Each row is a point on a landscape with many valleys, with its height.
A ball rolls from a point to the lowest of its 5 nearest points, and stops where none of them is lower. Distance is the straight distance between rows; heights are no part of it.
Q_267 h=26.8: [175 100 166 163  97 108  81 127 120 129  97 169]
Q_7 h=24.3: [146 135 142 145  96  84 163 130 176  98 108 118]
Q_951 h=42.2: [109 115 167 138 112 133 101 132 110 146 101 160]
Q_136 h=12.6: [159 146 116 118 120 110 181 123 181  91 169  88]
Q_382 h=52.5: [107 138 110 106 136 138 164 131 142 123 141 104]
Q_685 h=16.7: [ 93 136 154 130 110 102 161 134 171 126  86 142]
Q_516 h=10.1: [113 143  77 107 164 154 136 120 109 135 153 101]
Q_124 h=31.8: [ 98 132 144 120 112 121 152 134 142 127 105 133]
Q_636 h=16.9: [146 123  80 119 154 170  87 117  66 140 153 108]
Q_790 h=31.5: [ 99 141 132  99 137 100 201 153 210 106 136 110]
Q_498 h=17.4: [ 60 147  96  99 165 145 154 138 114 158 138 119]
Q_723 h=4.2: [131 113 137 129 108 144 110 133  98 131 130 131]
Q_852 h=13.4: [149 152 141 174  99  45 145 114 211 106  75 138]
Q_313 h=19.8: [138 103 126 125 135 172  74 127  55 155 149 143]
Q_785 h=67.7: [137 139 124 122 113 118 164 126 157 100 141 101]
Q_927 h=17.2: [ 73 142  90 114 173 159 114 127  75 162 142 126]
Q_787 h=10.3: [147 140  91 113 135 144 145 120 130 107 158  87]
Q_673 h=15.7: [179 151 136 166  91  41 162 112 205  80 118 119]
Q_856 h=30.9: [143 123 159 149  98 103 123 129 142 120  90 145]
Q_299 h=16.3: [124 131  66 116 185 168  83 111  52 154 153 121]
Q_314 h=34.5: [ 79 143 116  99 143 127 178 139 164 130 134 109]
Q_722 h=23.0: [167 101 122 135 114 154  86 125  79 128 146 124]
Q_615 h=31.4: [147 157  98 103 149 131 182 130 185  97 177  83]
Q_731 h=45.1: [120 154  85  94 164 144 174 128 162 114 163  86]
Q_352 h=17.7: [108 118 120 125 148 169  82 128  66 160 143 141]
Q_734 h=31.3: [124 150  76  98 167 146 156 120 137 120 160  88]
Q_897 h=22.9: [171 123 137 146  91 104 130 121 137  91 134 111]
Q_87 h=17.6: [ 91 126 127 119 134 151 121 129  94 149 127 132]
Q_365 h=18.5: [ 95 105 154 132 144 168  73 135  57 175 139 172]
Q_450 h=20.6: [136  85 165 137 130 158  61 130  70 163 130 175]
Q_278 h=18.8: [160 121  96 122 129 162 101 118  87 120 158 102]
Q_701 h=27.2: [173 110 142 143  95 127  98 125 106 114 131 129]
Q_46 h=17.1: [ 68 137  88 130 186 166  90 129  44 179 146 146]
Q_400 h=18.3: [140 127  96 117 135 155 111 119  94 127 151 102]
Q_228 h=14.3: [129 143  62 108 180 157 118 109  87 133 151 102]
Q_349 h=23.6: [175  84 162 149 105 142  64 129  80 145 129 166]
Q_407 h=31.2: [136 121 180 162 107 109  88 129 139 147  66 181]
Q_84 h=29.9: [141 101 192 160 121 130  71 128 114 160  83 195]
Q_273 h=24.2: [113  97 179 138 130 148  76 130  82 168 109 187]
Q_217 h=29.2: [ 97 143 151 126 117  78 192 146 212 119  84 135]
Q_478 h=33.7: [ 88 152 105  83 166 121 194 148 196 118 160 101]
Q_613 h=28.6: [136 147 130 113 119 103 192 136 201  89 149  98]
Q_14 h=58.6: [142 120 138 132  98 121 127 130 127 113 122 124]
Q_151 h=26.5: [117 136 142 119 114 101 177 135 175 110 119 118]
Q_534 h=18.9: [174 138 137 150  92  81 156 118 171  80 132 109]
Q_159 h=7.5: [129 139 157 155 100  80 145 128 182 117  71 146]
Q_537 h=23.8: [116 124 174 156 108 102 117 132 146 142  65 165]
Q_663 h=27.7: [145  97 156 139 114 148  83 131  85 142 122 156]

For each start below, name the point where the ball stops.
Q_84: Q_516
Q_790: Q_159
Q_349: Q_516
Q_352: Q_516
Q_382: Q_516
Q_407: Q_159
Q_124: Q_159
